Points, in no order, along strands that fork, close into loops and pass close to each other.
Two points are linked if the straight distance between their rows is under 87.6. Some points are linked to none.
<944>:  -6   6  26   7 -11  -3   4  13  11 -17  10  -3  -5   6  17  12   0   4   4 -12   1 -20 -16   2  -9   6   0  -6  -2   6   0   8  24  18  -8 -11  -1 -12  18  -4  16  11
<978>:  -7  15 -18   1  21   0  12  -9   4  -6 -21  -1   5  -2 -15  -7  -7   9  12  16  13  49  -7   2 -10   1  12  28   0   3  -6   7 -15 -12   3  17  -5  -5 -18 -10 -13 -24
<789>:   2  17  -8  11  37 -11 -21  -9  30  16   7   0  20  -4  -1   5 -25 -14  -9  -4  13  -9   4  16  23  -5   2  13 -11  14   0   9  -4  10  34 -14 -10 -19  -5  -5  13 -28
<926>:  -3  18   7   2  -5  -1  -7  28  21 -10  -1 -19   7   0  18  -3   2  22   5  -5  24  -2  16   8  -6   5  -4 -16  -3  12  13 -22  13   8  -7  15  22  -2  -3  16 -13 -13
<1250>:  14   2  10  34  25  29  -6   9  12  10  38  10  15   4 -16   9   5 -10  -6 -32  16  -8 -18  15   3 -20  -7  -5 -13   5  -7   9 -19   6  -5   4 -15   3   6   8   1  18
<536>:   6  -3   9   6  26   5   0   8 -13 -19  12  -2   3   4 -32  -1 -24  12  10  -5 -11   2   7   5  16 -17  -8  12 -12   0 -22  -7 -23   4  -5  24 -24  11  12  -6  -2  -1
<1037>:   0 -10  -5  10 -21  -1  12 -35 -30  23 -15  21 -19  14   9  14  28   3   0   6  -4  10 -26   0 -13  13   3   3  25   7 -18  17   0 -14 -17 -18   7   2  -9   5   4  -1
<246>:  11   8   9  10   6  10  -6  -4  17 -25  23  11  15  -3  -6 -14   3 -11  20 -31 -20 -24 -16  24  10   8   0  22  12   9 -20  14  12  10  14  -2  -2   1  25  -7   5 -20
<763>: -20  13   7  16   7 -12  16  -6  15   5  26  33  12 -33   6  21  -2 -16 -19   8  25  -1  36   5   8  -6  21  22  -6   4   0 -22  15 -12  -2  -9 -22  -9  -7  -5   0 -26
<772>:  10 -12   6  15   6  23 -11   4 -18 -22   8   5  15  24 -22 -13  -4   5  24 -15 -27  -8 -14   2   8  -2 -10   1   4  24  -9  19  -3  24   0 -16  -7   6   4   2 -16  30
<738>: -21  10  15  30  -2  -3  -7  -6   9  -1  15  14   1 -30  10  15   4  -6  -7  -1  24  -6  -6  27 -13  -4  14  19   3   2  -4 -26   9   0   8 -11  -6   3 -12   2  15 -33
<144>:  17 -14  -7 -19  12  12 -25   6  16   4   6 -19   4 -12  18 -10 -14   8   6  -2  30  -9  -6 -15 -21 -16  12  -3  21  -4  18   1 -17  -1  22   5 -15 -19  21 -10  -4  23
<587>:  14 -17   0   2   7   1  -3  -7  -7  -7   2  11   2  26 -18   0  -9   0   5  -3 -32  -9 -25   0   1  13  -4 -11 -17  -3   4  33   1  29   3 -14  11  11  16 -17  -2  17
<11>:   6  22  20   3  20  16  -7  26   7  -1   9  20   7   2   8  -1 -10  -7   0 -14  28   0  17   1  -3  -8 -15  -2 -42  -5   7 -14   7   2   2   8  -2   9 -19  35  10   5
<365>: -25   4   6  -4  -9   6  18 -10   0   2   4  20   6 -29 -14   9   3   4 -31   8 -13  18  15   8  13  -2  15  10  -3  -9  -8  -8 -11  -1   2  20  -5   4  18 -13   2  -8
<876>:  19  -8   7 -13   7  29 -29  17 -17 -30   1 -33 -14   7  -3  -8  -8   2  18  -1  17  -2   3  -5 -28 -14 -12  -7   4  -5  20  -6   6  25 -23  -1  -7   3   9  25  10  22
<1052>:  -1  12  -5  26   7   2  -7  18  -9 -10   4   6   3 -31  15 -14  11  -1   8  -6   7  13 -27  -2   3 -12   3  35  -2  -1  -5 -18  -1 -26  16  10   3  -4   5  10   3  18
<1181>: -30 -13  -6  16   1  26  19   2 -12   5   8  -3   0 -27  -9   1   3   6 -35  19 -15 -12  21  -2   0  -4   0   2   1  -4 -19 -23 -11  -1  13 -15   0   4   6  -9  13 -23
<281>:  20  -8  22 -32   4  -1 -12  -6  -1 -26   1 -12 -12   5 -11  16 -31 -10   7 -18  -3 -18   4  -3  -9 -14  -7   7  -6 -25   7  13  11  21  -3  12  -6   5   3 -27  18  10
<212>:  19   5 -17  -6  -1 -16   3  28 -14  -3   5  10  -1   6  17   7  20  -4  -6 -12  13  -4 -18  -2   3 -13  -6 -12 -27   6  11 -23   5 -47   4   1  22  31 -12  12   7  14
<699>:   3  -6  -5 -15  20 -37  -3 -14  23  10  12  13   0  13 -24   3  -4 -11   8 -18 -19  -9  13  18  26  17  -2 -19 -12   1 -10  21  11  35   0   7   8  -3  -7 -34 -13 -30
<890>:  -2  12   5  -2  -9 -40  -5  18   9   0  -7 -16   3  14  15  10  -8  24   4   7  16 -13  13  -3   8  11   1 -19  -3  10  16 -14  -2  -8  -7  15  16   0 -24  26 -27   2
<538>:  25   0  31   0  18  -5  -5  29  -6  -3  12   4  -1 -13   9  -6 -13  15  12  -4  23  -3  -3 -15   2  -2 -12   8 -23   2  10  -2  -9  -6 -15   7  -4  10  -6  43  -4  25
<16>: -19 -13 -14  -4   3  10  14 -11 -18   2 -11  -5  11  12  -4   6 -10  20 -18  23  20 -17  35 -20 -18  -5  -4 -26   9  16  -9  -5 -12   2 -15 -18 -20 -17 -12  -5 -14 -16
<623>:   2   3   9 -10  -6  14   0 -13 -18  20 -29  -9 -23   6 -10  -6 -10  23  -5  10   1  17   2   6   0   2  -1  -8   9  -8 -11 -12 -17 -11  -4  30  16   3  -8  13 -16 -19
<423>:  -3  14  -3 -17 -12 -27   0  12  -3  -1  -7   8  10  13   5   0  23 -14 -10   6 -10  12  18  -6  33  19   1  17 -18  16  14 -10   3 -15   2  -1   8  18 -12  39   0   1
<859>:   0   7  -3 -22  -9   6 -11  -8   6  24   0 -27  -8 -20   1  -6 -14  -1   7  25  -9  17  31 -15  11  -2   9   5  13 -22   9 -16  -3  -9  10  35   1  -6  24   3  -5  16
<583>: -16  23 -13  15  11  16 -21 -26   7  14  -1  -7  22  -8  -7   7 -19 -14  -8   5  11  -1  16   1   6 -11   4  18   6   7   5 -12   0   6  19 -21 -14 -24  -2  -4   7 -13
<1133>:  32  -6  -3   7  13 -24  14  -3  13  -4   6  -3  -1  27  -5 -19 -10   5  11   0 -22 -16 -37 -12  -1   6  -6   8 -10  -5  13  30  -2  -2  12  11   5  18  -4 -27   1  22
<1096>:  -8  17   6   8  20  22  -2  10 -12 -21   1   6   4   2 -25  -4 -10  -3  -8  -8 -10 -10  -2  17  13 -20 -15  -2 -39   0  -4 -10 -12  19  20   3  -6   2  -8  -8   9  -9
<1087>:   7 -12   4   6   7  19  -7  -5  -5  11   0 -18  -5 -18   4  -4  -5  -6 -13  -1  -6 -19  24  15  14 -11   9 -26   5  -9 -13 -14 -22   0  16 -16 -12   1  12 -15   9 -30
<1202>:  10   4 -22  -6   1   4 -11  16  10  -5  11 -30  13  15  -3 -16  14 -12  15  -7  -4  12  -3 -16  17   5 -16  16   2   5  12  15  -3   4   1  11  -2  12   8   7  11  36
<634>:  -8 -21  -8 -28 -13 -29   4  -7   3   1 -23  13  -9   1  -4  30  -6  -4  -2  15  -2  -5  16  -1 -16   5  15   0   8  -3   1  13   4   0 -11  -8   1 -16 -20 -25  -1 -17
<108>: -20  10  -3 -14 -17 -13  28  10 -12   3   0   4 -12 -13  28  25   3 -19 -21  30   0  15   8 -11   9 -10   9  24  -2 -18  12 -10   2 -23   5  30   5  -6 -11  18 -12   3
<526>:  -5  14 -13 -30  -7 -17  -3   8  16   6  -9  16  19  26  -4   5  12 -16 -28  12 -15   3  13  -3  12  26  -5  -6 -17  15  19  17  13  11  -5 -20  13  20 -13  22   9   0
<847>:  14  -2  12  23  22   2  -2  14   1 -12   5  -9  -7 -35   4 -14 -14  20  20 -13  25  11 -15  -2  -7 -12   5  25 -11  -6  -2 -15 -17 -10   1  18  -5 -12   5  22 -11  16
<332>: -12   6 -18  18  -2   7  -3  16  -5  -7  19 -10   7 -15  13  -3  34 -15   4  -9   5  10 -18   3 -15  -7   6  15  11  -5  -7 -12  -1 -11   2 -18   6   3  25  -9  27  13
<405>: -14  -9  10  -4  -5  -6  19 -12   0  14 -15  25 -17  -2  12  32 -11 -10  -8  23  32  -2  11   4 -39  -6  17 -12   6 -11  13   0   7  -5  -8 -10  -7 -13 -19 -13  -5 -23
<740>:  -5   7   9   7   9 -14   4  15 -11   0   9  28  -9   1 -10   3  -4  -4   5   0  25  19  21   5   0  -2  -9   0 -37  -3  -1  -8  -5   4 -22  -2  -5  11 -34  17  10 -17
<48>:   6 -31   4  -1 -12  11  34  -9  -1 -19 -20  20 -15  -4   9 -28   3  12   1   6 -28   1   7  -3   8  18   6  16   9  -7  -1  -2   2  -9  -2  11   9 -15 -10  -3  -1 -17
<1174>:  -8   1  -1   4   0  19  -8 -25   2  -2  12  10  26 -12 -16 -10   4  -1  10   4  11  14  29 -10  16  16   4  12  14  13   4   1  -6   2 -20  -2 -25  -3  26  23  -7  26
<49>:   8  16  10   5   9 -21 -22 -20   8  11   9 -26   3   5   3  26 -19 -14  20 -23  -5 -16 -15  10  11 -20 -11   6   9  -3 -11  15   1  11  13   1 -23 -28  -5  -6   8  20
<750>:  -4  -9   2   2  -2  13   3   5 -12 -35  -9 -26  -6  15 -19 -19   5  -1  33  -1   0   4   8  -1 -13  -3  -9  -2   5  -3  -4   3  17  26 -36   2 -21  -1   5   2  13   3
<262>:   9 -15  17  15  -3  11   8  10  -5  27 -14  -5 -21   3   5  -5  11  13   3  -7  -1   1 -22   0  -6   1  -4 -23  -6 -16  -1  -6  -8  -5 -11  30  12  11 -17   6 -12  11
<1218>: -10  15  24   6 -11  20  18   9  19  -1  -5  17   8  11  10  -7  16  12  -6  -2  13   4  18  11 -14  13  -9 -15  -3   6   4  -4  17  11 -18  11  25   4  -8  21 -13 -25
<994>:   0  28  -9   0 -10   6 -17  -5   0   1 -11 -13  14  20 -12 -10  -9  19  18   1 -17   7   4 -15  13  -1  -7   7  10  31 -11  11   7   4   2   8   2   6  11   3 -25 -12
<367>: -23  -9   3  22 -11  15  11 -14  -6  -8   9  11  -3   1   9   3  -1   9  -1   0   0 -27  -9   2 -16   7  -3 -34  10  14  -6  -1  24  18 -11 -34 -12 -17   2  -2   5  -5
<608>: -25 -12  -5  -6   4  11  12 -27  -9  -4 -15  -4   7 -19  -6   7 -14   6 -15  29  31 -16  18  -1 -39   1  17 -18  11   3  16 -12  -3   5 -12 -19  -7 -28 -15 -11 -10  -4
<7>:   8  10   3   4   3 -15  -3 -24  -8  14 -10  29   1  31 -14   3 -18  21  17   8 -15  12  -9  -7   3   9   8   9   1  25 -18  35   6  -4  -9   2   1  10   2  14 -19   7
<154>:  -7   2  -2  16   6  12 -30   0  -1  -9  -4  11   6 -25   9   4  -8  19 -24   0  18  -9 -11  17 -22  -9  17  11   8   7  -2 -33  -3 -14  15 -21  10  14  10   0   3 -28
<650>:  12  -5  10 -20  -8  12  21 -15  10  13  -1 -14 -12  20 -17  -6  -8   6   2  -2 -26   3  27 -16  -4   1   0  -4  16  -6  -7  20   8  14 -18  27   3  12  23 -31  -1 -15
<558>: -17 -10  11   6 -21   4  29   1 -14   9   2  15 -10 -12  36  12  16 -21 -16  16  12  16   4   5   0  -1  12   6   3 -22  15 -20  14 -16  -2   0   8  -6 -10  19   8   1
<537>:  22   7  14   5   8 -19   7  -9  13   8   6  30  -7  25   4  -9 -25   9   6  -2 -21   0 -24  -7   8  -1   5  28 -10  12  -1  25   7 -11   1  12 -10  13  14   4  -6  21
<1117>:   5   3  -9  13   5   9  -1  -4   0   4   6   2  15 -14  -8 -31  19   1   8   3  -2  23   2 -21  20  11   5   6  24  -2   4   1 -19  -6  -4  10  -1   7  28  12  -9  38
<383>:   3  20  -2 -22  11  10  -7  -2   9 -10 -11 -10   4  27 -10 -10  -3 -19  13 -13  -6   1 -24  11   6  11 -31  -7 -21 -10  19   4  13  13  19  17  20  14 -19 -22   4  20
<1253>: -13   1 -11 -13   8   3   9  16 -14  33   3  -6  15 -16   6   6  -4  -6 -21  10   4   9  -3 -36  -3 -21 -10 -10 -20 -15   2   1 -16  -8  27   1 -19 -14  -5   0  -7  48
<1125>:  20 -30   2  -6  14 -24   0   4  11 -16  22 -47   0 -13  -5  -2  -2   9  14 -10   9 -29 -12  -9   7  -3  -2  14  21 -16   7  -4 -26   6  -1   7  -3 -12   1  -4  11  35
<255>:  -6   2  14   9  -5 -24 -17 -16 -13 -20 -12  12  -2  -3 -11   0  -8 -12  25  -9  -9   6 -11  15  15  14  -4  16  -3  -7 -13  -3   5   3  -1   5   3   0 -10  15   1   4
<1102>:   8 -36   5   9 -17   5  27  13   5  15  10  10 -23 -14  32  -2  22 -11  -7   4  15  14  -2   8 -16   0  10  -6   9 -21  11 -10  -8 -23  -3  -6   8   2   3  -1  19  -9
<1023>: -22  13 -18 -29 -21 -12 -10   6   2  -5 -25 -13   4  13 -13  13  25 -17  -8   2 -12   7   8   0  -3  12 -11  -9  -1  -2  17   2   8  13  -4 -15  27   3 -12   7  23 -14
<229>:  16  -7 -10 -10   0  19  16  29  10  16   0 -18  -1   3  31  -9  -9  12   3   5  11   0   5 -27 -21 -20   4 -10   4  -7   4   8  -9 -15  10  13  -3   6  16 -20  -5  10
<463>: -26   5   1   1 -26   7  15 -29 -22  11 -22 -12 -22  12   1  17  25   3   0  -2  -5   9   7  -1 -15   6   2   9  36  -3 -22   3  13   4 -18  -6   7  -2  -5   1  13 -19
<132>:   1  22 -35 -17  14  20 -23   8  -2   6   2 -27  19  21 -20  -2   6 -15   5   3   0  29   0 -15  -7 -13  -8   5  -7  -3  16  11 -15  -6   1   9   0  23  17   0   1  12
<1063>:   0   6 -24 -26   9  17   9  16 -20  31   2 -15  11  16 -16   4   5  -6 -26   9 -11  25  -7 -26  -1 -14  -4  -3 -15  -9   1   6 -25  -8   3  10  -2  21  17  -2  -6  26
<635>:  -5  -3  10 -12  -4 -13   4  10  13  -2   9   5   6  -2  19  20   3 -12 -10  -1   1  -8   8 -12  -4  -3  -7   9  -7  -4  16  11   8   5   9 -14 -12 -11  16  -1  18  25
<700>: -12 -20   2  -7 -15   5  18   1  -5 -20 -30  11 -10 -15  12  -6   4  20 -15  19 -23   0 -20   1 -15  19  14  10   8  -1   4   0  -4   1  14   2  25 -14   6  -5  11  -8
<1165>:  14 -11 -11  -4  -9   4 -17  15 -20  -5 -13  14 -11  11  14  -6  13   6 -18  -8   8 -15 -16   1 -17 -12  -5 -23 -21  -5   7 -11   8 -24  -4 -32  24  18  -9  15  17  -6
<379>:  14  -4  13   3  15  17 -13  -9   7  10 -12 -18  -5   6  -7  -8 -16 -15  15 -11   5  15 -26  18  -7   9 -18 -11   2 -18  15  16  -1  28  17  12   5  -5 -10 -19   2  -8
<19>:   6   6  -5  17   3   0 -15  10  10  17   6  -7   8 -15  15  -2  11  -4 -25 -15  -4 -28   1   6  25  -8  -6 -29   2   4  -3 -16  -5  -7  30 -29   1 -10   3   6   3 -10
<973>:  -3  10   3 -19   4  15 -16   1 -16   1   7 -22  -5  -9 -13  -8 -20 -10  10   6 -22  18   7  -9   7  -9 -11  23 -15 -29   3  -7   7   9  12  43   1   8  17  10  22  19
<241>:  12   4  -9 -18   4   2  11   7  -6  11  -7  -3 -16  24  -1  -4   5   5  -5  -4  -1   6  24   0  -7  -1  -7   2   0   3  -4 -11 -17 -17 -16  24  21  27 -12   7   4 -36
<941>:  -8  -3 -25   9 -14  15  -9  -1  -4   0  12 -42   1  -2  18   0  12  -9   6 -12  19 -20   6 -22   1 -15  -3 -21  24   0   3  -3  11  -2  -2 -24 -15 -24  20   4   5  20
<544>:  15  -9   5  20  16  26  -6  23  14  16   6  10  -7   2 -12 -15  20   1  -9 -22  13   3 -18   3   1 -16 -12 -36 -26 -12   0   7 -10   7   1   5  -2  -3  -7  -3  -9  22
<884>:  15  -9   0 -36 -13   0  -1  -7  19   4  -4 -11   1  -2 -10  -4 -13   9   5   9 -11  14  30 -20  -2   1  10  14  11 -17  15  14  21   0  -7  34  -5   8  22 -21  -1   7
<314>:  -6  -3 -19  22 -27  24  14 -20 -15  15  -3  20  -7  -1  13 -18  33   2  -4  -2  -9  17 -15  -5  -7  13 -12  15  24   1 -22   0   0 -28   3 -11  14   1  -6  17   5  15
<69>:   0  -3  -8  -3   4  -3   6 -10  -5  22   1  10   9   0  11   3  -4  -8  -2  15  11   5   2 -23  -7   5   4 -11  -2  -6   7  14  -2 -11  -2 -20 -21 -12  -5   2   4  35
<1088>:   6 -52   8   5   1  15  17 -19   3   3  -4  27 -11  -7 -11 -25  -5   8   5  16 -12   0  12   3   1  31   7 -10   8 -13  -8  15  -6   7 -21 -10  -5  -9   4  -2   3  -3
<657>: -19  -4 -23  -6 -16  -5   5  12  -8  -7 -12  -7  12   4 -18  -9  39  -5   2   4 -22   4  -3   0  17  27  -8 -15  25   5  -7  -4 -12   7  -6 -25  20   2  -7   8  -3  -8
<853>:  27  16   0   1  30   6  -8  10  30   5  28 -16  10   8 -10   1   0 -11   9 -32  23  -6  -6  21   4 -13 -20   1  -7  -2   5  -2 -26  -4  -9  22   0  13  -1   1   4   9
<964>:  -7  17  21   3   5   3  -8  -9  22  10   0 -25   5   3 -18  16  -2 -17  16 -20   3   4 -14  21   3  -6 -16 -14  11  -9  -2  12  -5  34   6  18 -12 -15  -7 -15 -11   6
<67>: -20  29  17   8 -10   6 -20  -1 -14 -15  -4 -23   9   6 -14   8  -6  16   7   0 -11  -9   1   7  12 -21  -7  -9  12  19  -5 -20   2  18   3  17  -4   4  21  16 -21  13
<495>: -15   2 -15  -5 -11 -22  -6 -13   5  14  -7  -2  23  -5  -5   5  22   3 -15  16 -12  -4  -1  12  19  32   4 -11  31  21   6  -1  -3  -3   1 -33  21  -7   9   8  -8  -1
<1116>: -14  17 -22  10  14   4  -9 -16  -9  13 -27  -1   6 -16  -7  -3 -26  -2  -5  25  15  27  -5 -12  -8  -4   8  18   4  -6   7 -10  -9 -10  12 -14 -12 -27 -27 -12   9  -9
<570>:  -6  11  -8 -28 -12  -6  14   8  -8  27 -21  -9 -19   6  34  15  -3  -5 -17  22  10  15 -12 -16 -16  -6   4   6  -4 -13  14  -7  -6 -16  22  22  17 -14 -20  12 -25  21
<979>:  17 -10  -9 -20  -5 -27 -15 -14   7   5  17  16  -7  11 -15   1  -1 -15  -8 -22  -9 -13  32  20  16  11   7  -8 -13  -2  -5  13   8  11 -24 -10   7  14  -2 -23   8 -42
<672>: -18   1  -1   1  -5  -1  24 -10   0 -16   1  30  -2 -30   0  13 -14  13 -18  14   6   7  28   1  -7  -5  28  31  -4   9  -4  -6  18 -26   0  -2 -15  -6  10 -15  -6 -15
<271>:  -5  -1  13   4 -19  12  -6  -5 -20   0  -1 -10   3   4  -8  13 -23  32  -4   9 -14 -15 -13 -15  -6 -13   1 -16  10  16 -12   1  -4   8  -2  11 -14  -5  22 -12 -25  38
<180>:   8 -14  -3 -46 -17 -28  -1   5  -1 -16 -11  -2 -12  13  -7  33 -17 -11  13   2 -11 -14  19  -2 -11   0   0   3 -14 -19  13  19  25   4 -11  -2   4   9 -11 -34  15  -3
<301>:   8   9 -15  20  -1  -5  14  25  -7  -6   1  18   2   0  17 -22  18   3  -5 -17  -7   5 -39  -9   2  -8  -1  11 -30  14   0  -2   9 -31  16  -6   8  10  -5  13  -3  18
<566>:  10  -6  -6  -7 -12 -32 -19 -10   2 -16   7  -2 -12  -3  -7   1  -2   8   6 -13  -9 -20  27  15  23  -2  13   7  14   8 -16  -2  20  -1 -24 -12  -6   2   6 -13   8 -29
<734>: -14  15  -5  16 -12  -3 -18  -6 -10 -13  21  18  21  13 -14  11  11   6  -7 -11 -18 -16   3   7  -4   4  -6 -13  -3  27 -29  -1   4  15   3 -29   4  18   3   4   0 -40
<879>:  17 -34  10 -21  20  13 -12   5   9  -5  11 -25   9 -15   0   9 -21   1  -2   2  12 -23  -6  -7  -6   5  -3  -6  15  -4  11   1 -31  27   5  -8 -16 -21   2  -4 -15  39
<417>:   3   1  29  23  -1  -9 -27 -18  -2   8  12  10 -24 -17  18  12   8 -10   3 -22  13  -8 -16  38  -9 -13   1  -8   2  -6 -11 -13  -3  -8  -2  -9  -4   5   7   4  22 -14
<240>:   8  -6  -7   3  21 -11  26  13  20  -5  -1   8   4   6  -9 -13   2  10   7  -3  -8 -12  -5  10   5  19   3  -8   0  10  -4  12   4  21  -9   4   7  -4  -4 -28  -4 -35
<320>: -15   3 -15 -16  -2 -20  28  21  -4 -10  -6   6   5  -6   9   6  13  -5 -23  25 -11  13  20  -6  21   1  17  19  -2  16   5 -22 -11 -25   6  19  13   2  -9  22 -16 -21
<304>:   5   2  21   1 -16 -26 -20 -27 -12   8   2 -13 -33   8   0  25  -1   0  26  -3  12  -1 -16  32 -19  -2   5 -16  14  -1  -5   4  11   4 -26 -12  -2  14  -1  -5   4 -17
<625>:   1   0  -8  10   0  25   9  -7   2   8   5  19  12  10  -5  -7  20 -20   5  -6   3  19   7   4  -3  13  -9   4   4  -2 -11  22   4   4 -10 -12  -9  23   7  -1  12 -21
<574>:   2  11 -17 -32   0 -40   1  19  -8   7 -16 -25 -19   7  26  20 -10  -9   4  21   8  12 -21 -14  -2 -13  -1   4 -12 -14  16   4 -13 -24  24  19   5   1 -45   1 -19  23
<353>:  15  -8  19   5   4 -31 -28 -19  12  15   1 -12 -11   5  20   8 -16  -2  13  -7 -13 -39  -9   8  23   7  -9 -19   3  -1  -3  11   8  14  12 -18   0 -17  -4   7  -1  14
<931>:   1 -11  11  11  10 -13  25   2  -1 -25   5   3 -10 -19  -7  -7  -4   8  23   6   3  12  -3 -24  -3  -4   9  26   3 -10  -9   3   3   3 -15   9 -31 -18   9 -26   7  26
<1017>:  22 -13   2  -6   0  -5  21  26  14  -8   8   2 -21  -1  32   7  -4  -7  -3  12  16  13  -2  -8 -25  -6  16   8  -7  -5  11   3  -2 -28  -5   8  -2  14   6  -7  12 -14
<782>:  -1  17  -9  27   2  -5  15  10  14  16  -5  29  16   4  14 -18  15  -6 -19   6 -10  -7 -23  -8   7   7  -3   6 -19  17  -9   8   6  -3  19 -27  -5  -2 -19  11  -8   3
<603>:  -4  12 -15  28  -8   4  10 -15   6  13 -11  12  12   6  23 -12  -4   6   6   7  11  -1  -3 -13  -4   9   6 -13   6  13  -3   6  19  -9  -5 -22  -6 -25 -14  12  -1  -3
<473>:   8  -3  -9  11   0  27 -16  23 -18 -24   8 -10   7  24  -6 -28  11 -12  14 -10 -15   6  -5 -17  15  -1 -23  -6 -14   8   2   3  -4  11   4   2   3   8   0  20  -5  27
<1237>:  -7  12  14   2 -14 -14 -18  -7   6 -23  23   9  10 -12 -13   4  17  -2   4 -24 -13 -25   2  31  22   3  -6   2   8  23 -15 -10   9   3   2  -9   0  17  23   5  10 -31
<651>: -16   8   7   8  -5  18 -15  -4  18 -11   3  26  28  10  -9  -9   2  15 -10   5  -1 -11  22   3 -10  13  -2 -25   1  27  -8   1  11  20  -9 -17  17   4  -6  14 -20 -41
<1105>:  -8   0  -1  -5  18 -19  17  13 -22  -8  -4  14   5  -9 -25  14  -9   6  -3  10  20  32   6 -11 -11   0   7  22 -20   2   2   2 -21 -14 -15   6  -6   6 -16   3 -10  -8
<110>:   6  -4   0  -4 -16 -43 -15   5   0   8   3  -9 -21  14  32  14  -2  -6  10  -1   6 -20   3   4  18  -1  -5 -20  -2  -4   9  -7   5 -13   4  -1   4   3 -19   7   6  -3
<311>:  15  -5   3 -16  20  -4   1  17   7   1  14 -14  -2   5 -16   1  -9   6  11  -5   3   1  21  12   7   0  -3  -3 -15  -2   8 -11 -12  -9 -15  27   5  32   7  -4   9 -11
<128>:  14 -25  14 -15  12   1 -22 -13 -10 -22   1   4  -6   9 -26  15  -9  -6   2   0  -4 -11 -16  15 -18   6   5  -1  11  -1  12  23  -1  37  -8 -15  -4   3  22 -24   9  10
<1033>:   5 -20  11   0 -18 -11  28 -17   1 -11 -11  13 -25  -2   7 -11 -14   8  10   9 -20  12   1 -15   3  -3  19  32   2 -14 -12  10  18 -13  -9  22  -5 -15 -13 -16  -5  11
<1115>: -19   8   3  24 -14  32  10 -25  -4  11 -12  23   0 -10  -8 -24   9  -1   2   8   6  16  -8  20   3  20 -10   6  15  -4 -26  -9  -1 -15  12  -1   2  -5  -8  19 -27  -2
<1110>: -14   0   6  -6 -28  12  14 -10  -9  -4  -8 -31 -24  11  -4  -7  12   2  15  -3 -12   6  10  -4 -10   5  -6 -12  19 -13 -12   2  18  17 -22  11  -5   1  19 -20   5  -5
<908>:  21  -5 -14   3  -3 -12 -16  -6   6   4   0 -22   3   0  20  -2  -4  11   2 -18 -28 -33 -22   5  23  -4   0 -28  14   8  -5   3   8   5  22 -23   3 -17   6 -19  -6  -8
<984>:  -8  -2  -4   7   6  14  -6  -9   8 -14 -21  17  11 -16   1 -13  -1   7 -26   6 -11  -5 -18  13  -9  10  17   3   1   7   7  -1   1  -1  27 -27  20  -6   5 -13   6 -43
<1011>:  -6   1  11  -1  -5 -24  13   4  11   9   3  23   2 -24  -7   1   0   5 -17   5  -9   9  19  20  28   4  18  -3  -8   5   0 -19  -8  -8   7  28  11   1  -6   8 -20 -13
<870>: -11 -11 -24  17  -5  29  -4   5   1  -6  -2 -17   7 -13   5 -19  37  -8 -11  -8   9   5 -19 -17 -12 -10   2 -20  19  -2  -2 -17   9   0  11 -20   4 -12   8 -12   1  19

How many points has the smallest loop of links through each point below? Write none if it is on no loop.
<853> -> 7
<944> -> 5
<353> -> none
<11> -> none

A piece is all that can be reached along the links. How many separate loops has the piece of each point below (a circle has one, a figure eight two, a Y none), and how many tips (points with one link)?
<635> -> loops 1, tips 6
<973> -> loops 0, tips 3
<304> -> loops 0, tips 9
<1096> -> loops 1, tips 1
